Points on a hilly landscape, in no order, each with its height.
A climber steps from a point to whichever of its 2 nearest points has the largest rise for the distance, and stops where none of them is higher. Distance is the straight distance between rows; heights are no part of it.
J_499: [ 11.9  -6.2  15.9   1.4   1.6  13.3 -13.5 -26.7  -2.0  17.9 -20.1  -3.8
 -16.2  14.1 -37.8  24.8 -12.0 -15.8 -24.3  36.0 -16.2 -17.6]  height 2.64
J_2: [ -4.2  -2.6 -68.2 -20.8  -6.2  13.2  11.5 -18.2  18.1   3.0 -17.2   9.6
   2.7 -41.2  11.0  -5.3  26.7  20.3   4.9  11.5  27.1  20.4]  height 4.65
J_918: [ 29.4   6.5  12.9   5.9  -8.0 -15.1  -7.6 -41.8  18.5 -14.8  15.6 -14.3
  59.4 -20.5  25.3  19.5   3.5  -6.1 -24.0  -4.0 -26.3 -14.6]  height 2.65
J_979: [ 15.8 -29.1  18.1   8.8  -5.1 -15.3 -48.2  -5.4   0.8 -30.5  54.4   1.2
  -9.5  47.4  11.6  22.6 -17.2 -23.8 -14.2  -5.8 -19.2 -17.5]  height 2.97
J_177: [ -9.0 -16.4   4.1 -42.3 -15.6 -17.5  -6.4  23.8  13.3  34.2  16.8 -29.1
 -12.1  74.5  28.9 -31.6 -16.8  -1.0 -10.2  12.8  30.1  13.9]  height 2.66
J_205: [  9.6   0.2  10.3  -3.7   8.6 -11.6  51.6  20.9  -5.5 -14.6   5.7  39.3
  44.8  -3.2  23.0  -9.3  13.0  30.5  15.8  -5.9  22.3   0.2]  height 4.83
J_398: [  8.5 -10.5   8.3   0.0  -7.6  -6.1  14.2 -23.5  11.3  -9.2  -3.7 -17.8
  27.5  -8.1   2.5 -11.3  -2.4  12.7  -1.3  27.1  -3.2  -3.5]  height 4.26
J_855: [ -0.3  14.9  30.4   9.9  31.3  -4.0  12.6  16.1   0.9   2.4   6.7  21.3
 -19.7  18.0 -68.4 -42.2 -22.0   4.0  -2.4  11.7  12.2  -9.1]  height 3.13
J_355: [  6.9  24.2   3.3  -6.7 -12.7  -1.2  -1.1 -13.7  13.7  38.5 -36.6  -2.5
  33.8  15.3  -2.1  19.6 -19.4  -0.7 -26.6  13.3  19.5  -4.4]  height 3.64
J_825: [-17.7  13.4 -62.3 -25.8   0.4   8.3  13.6 -16.2  11.7  11.5 -18.3 -13.2
 -17.8 -35.7 -14.8 -33.1  28.6   7.4   5.9  -1.4  35.9  24.2]  height 4.90
J_445: [ 27.2  12.3 -36.1   0.7  19.2   0.7 -40.2 -52.2   0.7 -23.3   2.2  -2.8
   0.3 -20.6 -35.3 -12.3   9.2 -27.6  -8.5  -7.4   1.3  -0.8]  height 4.94
J_536: [-15.4   2.3 -23.0 -22.6   6.8   8.7   4.4 -22.1  37.6  29.1 -16.1  10.4
 -14.8  12.3 -22.6 -46.0   1.0   7.7 -18.8  44.4  48.3   0.5]  height 4.09
J_613: [ -9.1  -9.5  -7.3 -14.1 -22.3  27.6  29.9  -0.9  -6.4  35.3 -43.5  -3.2
  -9.4 -22.1 -13.3  24.4  10.4   0.6  -0.5  24.8  -9.0   4.2]  height 4.93
J_525: [-15.0   1.2  44.6   1.1  -6.4 -12.1  51.5  34.4 -27.0 -13.7  22.7 -35.5
 -11.6 -10.9   2.8 -27.0   8.4   0.4  24.1 -10.2 -28.3  41.0]  height 1.76
J_934: [-26.9  12.0 -41.6 -12.5  20.5   9.4  -4.8  -0.2  -5.1  -4.8 -20.8  -6.8
 -34.2  -7.5 -29.8 -43.3  10.8   3.3  33.3 -14.5  21.0  16.6]  height 5.42
J_493: [  9.1  29.9   1.8 -21.6 -16.8   6.4  21.1   7.4  -1.2  48.5 -32.6  17.0
  44.8 -11.4  -2.7  25.8  11.8  -0.1 -17.3 -11.5   7.6  -4.9]  height 3.01
J_862: [ 11.6 -20.5  -5.0  -7.7  -7.3  19.4  33.6  13.4 -30.1  10.2 -13.8  41.6
  -7.5 -32.1 -13.6   7.6  30.5 -24.3  17.7   4.4 -11.5  31.3]  height 5.68
J_747: [-16.1   1.1 -12.4  33.4   9.7  -2.3   1.2  26.0  -8.3 -20.7  -6.5  50.6
  29.0 -13.8  54.7  40.4   0.9  35.1  27.9 -26.0  23.0 -37.2]  height 2.17
J_238: [ -7.8  -4.2 -45.2 -14.8 -21.4 -17.1  22.3 -11.1  23.9 -23.0  37.7 -10.1
  15.5 -15.4  77.3  -5.7  29.6  32.0   3.8 -14.0  23.0  17.4]  height 0.17
J_274: [ 16.8 -12.2  18.5  52.4  18.1   4.8 -19.1 -43.6 -24.7 -72.8   0.1   3.5
  -3.2 -17.8 -21.2  29.3  -6.0  -9.9  25.2   8.1 -12.0   4.9]  height 4.89
J_456: [ 22.5   4.4   5.1  28.8   2.0 -10.0 -55.4 -33.5  -9.1 -44.8  41.9  -9.7
   7.9 -14.8 -10.7  18.3  11.9 -48.1  -8.2 -45.2 -21.4 -10.1]  height 3.12
J_540: [  4.8  -9.6  21.0 -27.8 -17.7 -22.3 -36.2  33.0  -3.0  10.9  42.6 -29.1
  -8.3  79.7  33.3   4.2 -26.1 -15.1 -18.1 -14.0  -6.0  -3.3]  height 0.95
J_876: [-19.3  51.6 -21.6   6.3   1.7  -1.5 -33.7  18.8   7.4  17.2  -4.7  -8.9
   7.4 -32.8 -22.0  31.8 -21.0   0.1 -29.4 -45.5 -33.2 -39.5]  height 5.48
J_14: [  1.5   9.5  33.8 -22.5 -36.9  17.8  30.3  -7.3   5.0  66.1 -45.5 -37.4
   9.7   2.0  11.0  10.6  15.2 -19.2 -32.6  19.2   4.9   8.8]  height 4.24
J_373: [  2.8 -15.9  14.5 -17.0 -29.5  12.4  31.3  10.4  -8.9  26.4 -13.4 -13.2
   7.1 -12.4  13.8  13.1  18.0  -6.9   1.3  11.7 -19.4  15.9]  height 5.26
J_491: [ 42.4 -28.9  33.9  -8.6  -4.0  22.4 -13.6 -22.3  -8.5  34.9 -18.7  -7.1
 -18.7  48.8 -11.3  30.7  -2.2 -29.0 -27.1  43.5 -13.4   2.6]  height 2.27
J_982: [-25.4  23.8 -25.7  -7.8  14.4  -5.1  -8.0 -22.3  44.6  12.2  -0.9 -15.4
 -20.8   1.5 -22.8 -59.4 -13.2  15.9 -20.8  21.5  40.1  -4.0]  height 3.72
J_675: [ -3.9 -33.2   6.5  -7.3 -23.3  -4.4 -24.6  -9.3   3.1 -15.1  19.4 -40.5
 -15.8  44.6  37.8  17.7 -19.1  -0.6  -3.1  24.3 -20.6  -0.5]  height 2.10
J_895: [ 36.4  17.7 -17.2   7.6  22.2  10.9 -14.5 -53.1 -11.3  -0.3 -27.5   9.8
   6.8 -47.1 -49.8  -6.4  22.0 -40.8 -14.5  -8.1 -10.2  -4.6]  height 5.40
J_291: [  5.4   8.9 -23.6   1.8   4.5  -6.7 -70.0 -21.2  -5.6 -37.7  41.0 -19.7
 -20.4   8.1 -15.7  -9.4   0.9 -38.3  -9.0 -40.1 -12.5  -9.5]  height 3.50
J_705: [ -3.7   1.8 -28.0 -12.5  11.1 -17.5 -38.7   0.5  25.7 -10.3  36.2 -11.4
 -14.0  24.3  -6.8 -31.5 -14.6   1.0 -14.3  -4.9   9.7  -7.7]  height 3.48
J_669: [-23.0 -33.5 -43.6   5.2  15.6  13.8 -34.7  10.5   4.4   0.0 -16.8  16.9
 -60.2  19.8   7.4  -0.1 -27.2  17.6  24.2  29.8   6.7  -1.5]  height 3.65
J_372: [ -5.5   1.5  -2.3 -23.5   9.0  -9.0  -1.4   1.0 -16.3  -6.5  25.4 -32.1
 -28.9   5.9 -18.7 -55.3  19.7 -32.8  14.9 -27.0  -4.3  32.3]  height 4.75
J_952: [ 20.6  -2.8  -0.7 -28.1 -19.0 -22.0 -32.1  19.1  11.9  32.8  14.0 -27.2
   7.7  74.7  25.6  -5.7 -30.5 -11.0 -33.4   2.5  38.8   8.9]  height 1.74
J_996: [-22.3  28.8  35.9  13.4  16.6 -19.2  40.1  19.2  19.0   4.6 -13.9  -7.5
  20.5  12.6   2.1 -38.4 -26.7  49.9  12.4  15.0  28.7 -17.3]  height 2.53
J_577: [-14.3  -9.5   4.5  34.9 -14.8 -23.5   2.0  -0.1   2.6 -49.9  38.7  -8.4
  33.9 -27.5  42.2  34.8  15.6   1.7  14.5 -45.2  -2.0  -4.5]  height 2.38
J_735: [ 11.8  18.9  44.2 -14.4 -21.4  15.9  43.4  22.3 -13.9  53.7 -20.2 -18.6
   5.3 -36.8 -16.2  14.1  32.2 -19.0 -27.9 -18.6 -36.1   1.4]  height 3.47
J_843: [-41.5  53.0  27.4  18.3  13.4  -7.5  31.5   6.4  31.2  19.0 -20.8 -12.4
   7.1 -17.5 -22.6 -48.4 -21.1  33.4  -4.0   9.6  23.8 -17.9]  height 2.73
J_479: [  7.9   1.1 -10.9 -11.0  10.5  15.9   6.1   7.5  -0.7  25.9 -34.9  55.0
   1.7  16.8 -40.0  10.8  -9.0   6.4  -1.8  20.6  24.8 -13.1]  height 4.84
J_167: [-17.1 -13.9 -17.1 -23.8   2.0 -20.7 -13.8  13.4  27.0  -3.4  36.6 -21.7
 -10.5  38.7  24.0 -39.4 -14.1  15.9  -2.4   1.9  14.7  -3.6]  height 3.43
J_83: [  8.2 -30.7  20.1  45.1  33.4  -0.5   3.4 -15.2  -7.3 -58.4  -4.1  15.1
  -8.5  12.1   5.0   2.1 -27.9  32.7  33.5  45.2   9.7  -9.2]  height 3.83
J_160: [ 15.1 -12.8  -8.3 -23.8   9.8   2.4  -2.4  -8.6  16.7  25.6  14.8  10.6
 -12.2  20.1 -29.0 -40.0   9.4 -18.2 -18.7  17.5  15.7   0.4]  height 4.68
J_802: [ 10.7  17.5   5.1   0.4   1.0   4.8  -2.2 -42.3  23.9  30.5 -22.1   1.5
  13.1  -6.3 -35.3  -3.8  -6.0 -23.0 -35.4  23.9   1.0 -18.6]  height 2.98
J_888: [-16.2   6.2  34.3  -1.3   5.6  -3.4  38.1  43.5  -0.8  13.6  -8.3   3.8
  -2.1  18.6  -3.7 -20.3 -17.5  35.8  22.0   7.5  13.8   4.0]  height 2.30
J_395: [ 26.6  -9.0   9.0  20.3  23.2 -19.2  29.0  -1.5  -6.5 -49.1  25.3  58.4
  43.8  -2.8  12.1  -7.7  12.9  12.4  13.8  -3.6  27.9 -11.6]  height 4.58
J_581: [-29.6 -35.6 -39.8 -25.0 -20.5   0.7  -8.1   9.1 -19.0  16.3  -7.9   0.3
 -56.1   3.7  10.9   0.2  12.4 -28.6   3.3   5.9 -23.5  43.4]  height 2.46
J_483: [-14.0  17.7 -27.4  11.1 -14.4   2.5 -17.5  -0.8  11.1   4.7 -50.9  -8.5
  39.2 -11.6  52.3  49.7 -25.4  44.0  12.6   3.9  11.6 -29.8]  height 6.00
J_282: [ 13.1   6.1  41.3 -30.0 -27.8  17.9  22.8  18.4  -6.2  71.6 -29.0 -26.6
  -7.5   5.7   1.4  10.0  25.9 -30.2 -42.8  -7.7 -15.0   3.0]  height 3.82
J_329: [-27.5 -10.0   7.9 -26.0  -5.7 -30.8  15.0  29.9  19.1  -3.9  41.4 -44.9
  -5.1  33.7  32.5 -54.0 -10.3  19.6   6.0  -2.7   4.0  10.3]  height 3.81
J_719: [ 22.2   3.0  22.5  12.6  13.5  -6.8 -18.3 -20.5  -1.2 -17.8  17.7 -18.7
 -11.2  11.2 -43.4 -24.1 -15.8 -20.0 -12.0   8.6 -16.2  -7.8]  height 4.12
J_679: [-34.2  30.3 -14.6  -6.7  11.7  -7.9 -14.3 -18.6  21.0  -6.0   3.9 -57.8
 -32.3   1.8 -29.1 -68.1 -10.0   2.7  -4.9  -6.7  23.7   5.6]  height 3.29
J_624: [-36.7  23.5   3.4  10.8  -1.5   4.5  -5.7   9.5  15.1  16.5 -14.5 -39.0
 -28.9  -4.7 -28.5  -4.8 -24.7  12.7 -14.6   6.9 -10.2 -22.5]  height 5.24
J_58: [  3.1  -5.0   0.4  47.4  19.6  18.5 -20.9 -18.4 -29.7 -54.2 -11.6  33.5
 -16.9 -19.8 -25.6  39.3   2.8  -7.8  31.5  -9.6  -1.1   3.0]  height 5.15
J_683: [  6.2  38.6  21.0  -9.1 -16.1   9.5  32.3  19.1 -11.0  41.4 -28.7  14.7
  35.0 -42.0 -22.1  32.2  14.9  -4.3 -14.5 -24.7 -22.7 -15.0]  height 3.25
J_687: [ 38.6 -22.9  42.2   4.9  -1.3   3.6  -4.5 -29.6  17.8   6.9   7.2 -50.7
  -5.5   3.7 -10.5 -26.9  12.2 -34.4 -35.1  14.5 -35.9   3.5]  height 1.80
J_545: [ 32.5  21.6  45.5  22.5  26.8  -1.9  25.0 -15.7  -2.6   3.7 -10.1  39.8
  25.5  -0.1 -56.8  -6.0 -20.0  -4.7  -6.2  20.5  -5.7 -18.3]  height 3.91
J_795: [-19.2  46.7   9.1  10.6   2.6  -0.3  10.2 -16.0  32.6  31.0 -54.2  -4.5
  33.8  11.3  11.4   7.0 -41.7  21.2 -16.2  23.7  43.5 -12.5]  height 4.82
J_639: [-17.3 -12.5  46.5 -17.4 -14.3  -4.4  60.3  40.9 -27.5  26.5  13.2 -30.3
 -27.5   2.4  10.6 -16.4  14.4  -0.6   7.4   5.9 -35.5  47.5]  height 1.88
J_152: [ 46.6  20.3  39.2  21.7  23.4  -1.2   8.0 -23.4  -8.6  -1.8 -11.6  46.1
  43.2  -4.0 -37.6  32.1 -18.5 -14.9 -12.2   7.3 -22.4 -24.8]  height 4.32
J_415: [ 11.0 -13.7  25.5 -31.1 -25.0  -4.3 -19.0  30.6  -9.4  21.6  38.4 -12.5
 -10.2  44.5  26.9  16.8   2.3 -31.0 -22.0 -24.7 -29.2   1.8]  height 0.63
J_386: [-17.1  -7.8  -1.4  22.8  17.3  13.3   8.6  15.1  -0.7   9.3 -44.6  13.2
 -13.6   6.9  16.5  10.3 -27.3  53.5  33.4  37.8  25.9 -19.7]  height 4.96
J_539: [ 25.4  -2.1 -30.1   4.7  -6.9   5.8 -15.3 -44.9  11.5 -15.9  -7.9  38.2
  47.5 -29.3  15.2  43.5  11.8   1.2  -9.6   4.5  -0.7 -18.1]  height 4.99
J_560: [-18.8 -14.1  -8.4 -38.8 -28.3 -11.6  -8.6  40.9  -2.2  24.8  31.0   4.9
  -3.9  32.9  47.8   5.2  10.6 -12.5  -4.9 -26.0 -10.7  16.8]  height 0.45
J_258: [-11.0   5.0 -40.7  -0.5  -4.8  10.2  35.1  -4.7  13.9  -0.9 -38.0  13.4
  21.8 -50.1   5.8  -5.7  17.5  38.4  20.5  14.4  24.3  10.0]  height 4.50
J_453: [-13.7   9.4 -21.1   4.1 -10.0  23.9  32.8  14.5 -14.0  11.8 -49.0  14.6
  -2.5 -57.2 -24.8  20.9   8.9  20.0  19.3   5.5  -2.7   4.1]  height 4.67
J_32: [  3.7   5.8  12.3 -20.2   1.2  13.3  38.8  29.6 -10.7  35.4 -19.8  49.2
  13.3   1.2 -30.1  -7.6  12.7   4.6   6.3   6.4  19.8   2.2]  height 5.55
J_371: [  1.3 -17.2 -11.4  10.7 -24.8 -13.0  -8.1 -14.8   5.8 -17.2  36.9  11.7
  43.3 -19.8  55.3  57.4  30.4  -9.6  -6.4 -38.8  -1.5  -9.6]  height 2.47
J_651: [-10.3  27.2  25.7  43.5  30.5   2.5 -31.5  -7.3 -27.1 -54.2  -0.1 -29.9
 -25.7  -6.3 -27.2   5.0 -18.1   8.2  26.2 -24.1 -24.1 -10.8]  height 3.15
J_296: [-29.3  40.3 -17.8  17.0   5.1  -1.0 -63.9  26.9  10.1   5.1   7.7 -42.3
 -30.6  -6.0 -16.5  17.0 -37.0   7.9 -21.7 -38.2 -36.0 -44.1]  height 4.47
J_521: [ -9.6   9.2 -17.7  43.5  15.8  10.6 -13.8  22.7 -15.2 -10.8 -23.5  37.9
   5.7 -33.4  28.0  35.5 -14.9  45.5  37.7  -5.8   8.3 -38.1]  height 2.05
J_328: [-21.0 -24.6 -44.6  -5.5 -11.4   9.9 -30.7  16.1 -17.9   3.9   4.6  29.4
 -45.7  -2.4   0.3  24.4  11.1 -31.4   5.3 -14.6 -16.4  21.8]  height 2.75
J_907: [-24.5  21.5   4.8   6.5   3.9  -3.7 -38.3  14.3   9.4   4.0   8.3 -40.8
 -44.0  15.7 -29.2   8.0 -35.7   6.3 -24.1  -9.5 -27.4 -28.2]  height 4.33
J_73: [ 27.6 -40.1 -15.2   0.5  -4.5  32.0  11.5 -21.2 -21.6   8.2 -30.6  27.8
 -19.5 -32.2 -18.8  13.3  32.5 -37.4   6.4  26.5 -13.2  24.4]  height 5.93
J_911: [ 19.9 -26.5 -50.0  -6.4   1.6   7.1 -48.6 -41.3   8.9 -18.6  14.1   7.1
 -16.6   0.7  -8.8  -2.2   6.3 -24.0 -12.7  16.2   5.3   1.7]  height 4.45
J_776: [ 15.3 -27.2  18.4  13.4   6.5  -6.9  16.9 -12.8  -4.6 -33.9   1.7  10.7
  13.0  17.8   8.7  -2.3 -12.2  18.8  18.3  38.3   5.6  -3.0]  height 4.03
J_654: [  9.4 -19.7 -12.1 -55.4 -23.6  -6.9  -0.8  24.0   6.0  43.9  37.9  -0.4
   2.3  29.3  58.4  -9.4  35.2 -19.6 -19.9 -28.2  -4.5  27.6]  height 0.34
J_394: [-28.7  39.8  15.7  -8.4 -12.4  -4.4  12.6  34.2 -27.3 -10.5  19.0 -47.4
 -12.9 -28.1  -5.8 -18.4  15.1 -15.1  15.4 -61.0 -29.6  18.0]  height 1.51
J_509: [ 43.3 -15.3  30.5 -17.3  -5.6  -2.0  -3.8   6.9  -6.8  12.5  16.8  13.8
  25.4  42.8  12.8   2.6   3.2 -22.2 -14.1   2.7   0.1  -4.3]  height 4.06
J_63: [  6.9  -5.2 -50.5   4.4  -7.2 -21.4  10.0 -12.1  21.0 -34.6  50.4  30.2
  13.3   0.2  67.1  11.7  30.1  21.8  -1.4 -30.9  36.9   1.3]  height 0.13
J_404: [  4.4  -3.6 -44.0  -2.8 -17.3   5.3  -7.6 -31.2  13.5 -10.9 -34.1  15.4
  45.5 -13.8  44.7  45.4   4.1  25.4   2.6  15.1  16.2 -14.7]  height 5.30
J_829: [-24.0   4.5   1.8  29.5 -18.1 -13.6   6.2  25.8  -2.3 -24.1  13.1  15.1
  40.0 -14.9  66.6  59.8   8.8  26.6  13.9 -47.9   4.2 -27.8]  height 2.28
J_868: [ -5.7  -5.2 -15.2  11.3  10.9  24.0   5.5  -1.0   5.4  13.1 -51.8  35.9
  -3.1   5.4 -16.8  13.8 -19.1  31.0  19.0  37.2  25.9 -17.4]  height 4.56
J_534: [ -6.9  21.8  51.1   3.8  -7.7 -19.6  30.9  48.9 -25.4 -19.6  43.4 -21.5
   9.5 -15.7  -4.0 -20.6  12.8  -4.8  14.4 -45.8 -25.4  20.5]  height 1.64
J_838: [  0.2   1.5  20.8 -27.9 -32.3  -0.5  31.2  -6.2  14.1  46.3 -15.7 -36.7
  30.7   9.4  26.3  -7.7  11.6  -1.1 -15.6  18.1  10.8  15.6]  height 4.73
J_420: [ 11.3 -16.4  -0.8   2.6  13.9 -26.9  11.9   2.1   5.9 -43.8  54.9  23.6
  22.6  20.0  33.7 -20.8  11.3   6.7  -0.3 -13.2  26.9   0.4]  height 4.30
J_884: [-22.0  31.8   3.6   8.7  -5.6  -8.1  28.1 -25.6  33.2  14.5 -50.0 -23.8
  53.4 -14.7  24.8   5.5 -22.0  42.5  -3.7  22.4  25.6 -13.1]  height 6.01
J_899: [-20.3 -17.9 -16.9 -25.0 -23.9 -17.9  22.6  10.8   7.9  -6.6  34.5 -15.8
  12.7  -9.2  60.9 -10.8  23.6  10.0   4.8 -13.5  -0.5  27.4]  height 0.21
J_488: [ 15.5 -27.1   3.6  -5.9   2.1  17.8  25.3  28.1 -34.8  13.4  -1.3  84.2
  -3.1  -8.3 -13.7  24.0  26.6 -22.5  16.3  -6.6  -3.6  23.4]  height 5.38
J_108: [ -7.4 -36.8  19.9   9.4 -11.0 -17.2 -41.6   1.1  -5.5 -31.8  38.6 -15.7
 -21.4  74.0  47.4  43.4 -30.7  -4.8   1.1   4.1 -10.5  -8.8]  height 2.48
J_858: [ 41.5 -22.5  61.8  -5.1  -2.1  13.7   7.8 -15.1   2.1  25.9  -2.0 -24.5
 -12.0  32.3 -12.4  -4.9   9.2 -26.1 -30.1  27.9 -30.4   2.8]  height 1.98
J_365: [ -2.4 -19.7   7.0   5.5   4.5   8.8  47.7  26.7 -18.0 -12.1 -21.3  63.1
  15.0  -5.8  17.1  17.5   7.1  28.7  38.6  10.3  15.8   9.0]  height 5.14
J_429: [-13.4  38.0 -26.5  10.7  12.8  -1.5 -14.5  11.6  11.5  -2.8  -9.6  -0.6
  11.0 -34.6 -16.8   1.0  -7.3  21.9  -4.7 -28.0  -1.8 -21.1]  height 4.71
J_195: [ -6.7   1.3  12.0 -19.2  -3.5 -23.1  11.1  15.7   2.2  -6.8  45.9 -55.5
  -5.7  -0.3   7.0 -63.1  13.0 -12.3   0.4 -25.3 -10.2  25.7]  height 4.27
J_646: [ 26.3   1.4   0.7  10.6 -24.5  -4.3 -20.6 -30.9  11.1 -11.9  28.7   0.4
  53.1 -30.6  40.8  46.7  30.5 -20.9 -22.4 -31.0 -26.1 -11.5]  height 2.54
J_804: [-31.9  33.6 -32.3  17.9  12.8  -2.4 -31.5  13.9  20.2   7.3 -13.6 -30.5
 -15.0 -26.2  -1.9 -18.8 -19.9  28.4   0.5 -17.7   6.7 -24.5]  height 4.51
J_976: [-26.6  34.9   0.4  24.7  38.6  16.4   6.7  11.1 -18.7  -4.7 -40.4  -2.5
 -48.6 -15.5 -56.1 -29.5 -12.6  17.4  32.6  -6.1  15.4  -6.1]  height 7.15
J_319: [ 34.7 -24.4  19.4  -3.0  -2.9 -10.1 -42.0  -6.3  -7.5 -11.3  41.5  32.6
  14.3  49.9  16.9  25.5  -0.2 -33.2 -17.7 -12.7  -3.3 -16.2]  height 3.41
J_4: [-29.5  18.4  -2.6  16.7  15.0  16.6   6.7  28.7 -16.5   0.4 -25.9 -20.6
 -44.1 -24.6 -31.4  -3.7 -14.5  25.0  18.8  -3.5  -8.0   0.9]  height 6.19
J_533: [ -4.0 -22.4 -31.8   5.2   8.1  -7.2 -48.2  -4.6   3.2 -35.2  34.9   7.5
 -22.4  12.0   8.9  -6.3  -2.6 -15.2   3.5 -14.8   3.9   0.1]  height 4.02
J_264: [-10.5 -16.9 -25.9  10.8  17.4  16.3 -40.4  18.2 -15.5 -14.3   0.1  30.1
 -54.2   9.8 -22.4  20.5 -15.7  -9.1  13.6  -3.0  -7.7  -3.0]  height 3.14
J_188: [ 23.2 -25.7  26.8 -10.7  -3.2 -17.5   6.0   4.8   1.8 -15.3  54.1   6.3
  18.3  17.2  33.9 -21.2  19.0 -17.5  -3.0  -7.6  -3.8   8.7]  height 4.01
J_572: [ -1.4  30.0  12.7  17.3  20.0  -7.8 -25.6 -31.7  -7.5 -32.5   2.3 -47.2
 -14.7  -2.6 -44.8 -27.5 -12.8 -16.6   6.9 -14.6 -18.8  -6.9]  height 3.60
J_627: [ 35.5 -21.2  25.3  29.8  10.1   1.4 -21.1 -46.2 -18.4 -43.0  12.4 -12.9
  -7.4  -3.7 -26.7   4.1  -4.0 -25.8  -2.5  23.2 -24.4   3.3]  height 4.62
J_871: [ 11.5 -11.3 -31.1  -7.0  -5.8   3.4  10.8 -40.5  15.3 -11.0  -1.4 -24.1
  13.8 -31.2   5.3 -21.8  23.5   3.4   3.0  19.8   7.8  21.4]  height 4.46
J_56: [ -4.8  17.0  11.5  40.5  13.0   7.6 -44.6 -25.5 -15.7 -47.4   0.6 -37.2
 -25.5 -16.8 -24.9  43.1 -22.7   0.9  -7.2  -5.6 -44.3 -10.9]  height 2.80
J_824: [-18.7  -8.4  45.0 -16.9   4.6   3.6  55.8  42.6 -25.4  25.6   1.9  -2.4
 -21.5  23.8  -7.1  -0.7  -2.0  18.9  18.8  17.5 -14.5  31.8]  height 2.06
J_207: [-26.2   3.1 -24.1   7.2  31.2  18.7   4.5  16.7  -9.3   7.5 -37.7  20.6
 -56.7  -1.6 -47.6 -40.3  -9.4   7.1  29.1   5.0  33.5  11.6]  height 6.16
J_708: [  8.7 -16.1  -6.5  22.3   9.7  21.5  10.8  -1.7 -26.6 -29.0 -22.7  47.9
  -5.7 -33.2 -28.8  21.7   9.5  -4.6  32.5   7.2   2.8  13.8]  height 5.41
J_659: [ -3.0 -34.4 -38.8  -6.8  -4.7   9.6 -31.7 -23.2  15.2  -8.3  -8.9  -4.4
 -24.7  11.9   1.0   5.4 -11.5  -0.3  -0.5  35.7  -2.3  -5.1]  height 4.10
J_53: [-20.5 -29.8  -7.6  10.7   8.6  19.4  22.6  21.4 -16.5  -5.3 -33.5  40.4
 -27.3   3.5  17.6  24.9  -9.5  35.1  41.1  32.1   3.9  17.7]  height 5.51
J_59: [ 23.2  -0.6 -10.8   6.9  -0.4  25.6   3.2 -28.5 -26.6  -2.7 -34.2   0.0
 -11.7 -43.6 -47.5   9.1  26.3 -35.5   2.1   4.6 -15.0  10.1]  height 5.69
J_775: [  5.7  -8.1  -7.2 -20.2   0.8  -3.1  -3.1  24.1  -8.5   6.6  29.6   9.1
 -15.0   6.3 -14.3 -26.0  10.6 -20.8  -3.8 -16.2  -6.4  14.1]  height 5.52
J_84: [  8.1  24.3  29.9   3.7  21.0 -10.3  20.9  -9.3  18.8   9.3   3.1  15.2
  18.9   6.9 -38.6 -36.6 -14.0   4.9 -13.8  14.6  17.4 -13.8]  height 3.49
J_408: [ -8.1 -13.1 -17.7 -42.1 -20.0 -11.3  25.8  25.5   4.0  22.1  42.4 -12.8
   1.7 -10.4  49.0 -33.4  38.4  -6.9  -3.5 -23.9  -6.5  45.3]  height 0.25
J_686: [-25.3  26.8 -13.7   4.6 -18.8  -5.7  10.5   5.2  19.5  18.1 -54.6 -34.7
  42.3 -13.3  49.8  23.9 -22.7  51.8  11.2   7.5  23.1 -15.0]  height 7.06
J_715: [-39.0  39.7   3.5   7.5  23.9  -9.8  13.6  20.3  19.0   1.0  -0.6 -34.5
 -17.8 -12.2 -26.3 -76.1  -9.2  30.4  12.7 -11.0  32.0   0.9]  height 2.95
J_363: [ 29.5 -19.2  25.3 -28.9  -0.7   0.5  11.0  35.5 -17.9  25.6  12.3  43.5
  13.0  47.9   5.7   3.4   8.3 -20.6  -0.2  -3.7  11.7  13.4]  height 4.81
J_197: [ 26.7  15.7   6.3  23.7   5.8 -18.4 -39.3 -46.3  13.9 -32.6  27.8 -23.5
  31.4 -24.9  -5.5   8.2 -12.5 -25.6 -26.7 -14.5 -38.7 -14.9]  height 2.87
J_983: [ -5.7 -50.1 -10.1 -12.6 -23.8  -0.6  -3.2  -9.2  -3.8   1.9  13.0 -17.0
 -26.8  12.5  35.6   7.6   8.1 -17.2   7.8  24.7 -23.2  26.4]  height 2.24
J_604: [ 34.2   4.5   0.6  21.3   4.8  11.3  -6.4 -32.5  -4.6 -11.3 -21.8  50.6
  41.4 -28.2 -27.0  42.3  -2.5 -11.8  -3.1  16.4 -15.0 -24.8]  height 4.72
J_600: [ 10.4 -15.6   2.0 -17.4   7.5   5.1  14.9  40.7 -23.8  15.2  11.1  68.8
  -4.4  23.4 -10.9   7.9   6.4  -7.0  12.4  -8.1   4.8   8.7]  height 5.74

Where does a climber stop that starts at each point below?
J_983 | J_73
J_687 | J_73
J_843 | J_775
J_63 | J_53
J_534 | J_775
J_776 | J_976
J_858 | J_686
J_545 | J_686

Call two points neighbours if one is among the 2 nearest of the other. Go from one point of each pair to the other, from neighbour to neighbour, staying as high as possible. Name the lowest point that can't be avoided.
J_373, J_73 | J_83
J_876, J_373 | J_258
J_775, J_533 | J_167
J_876, J_976 | J_804
J_53, J_600 | J_868
J_73, J_600 | J_488
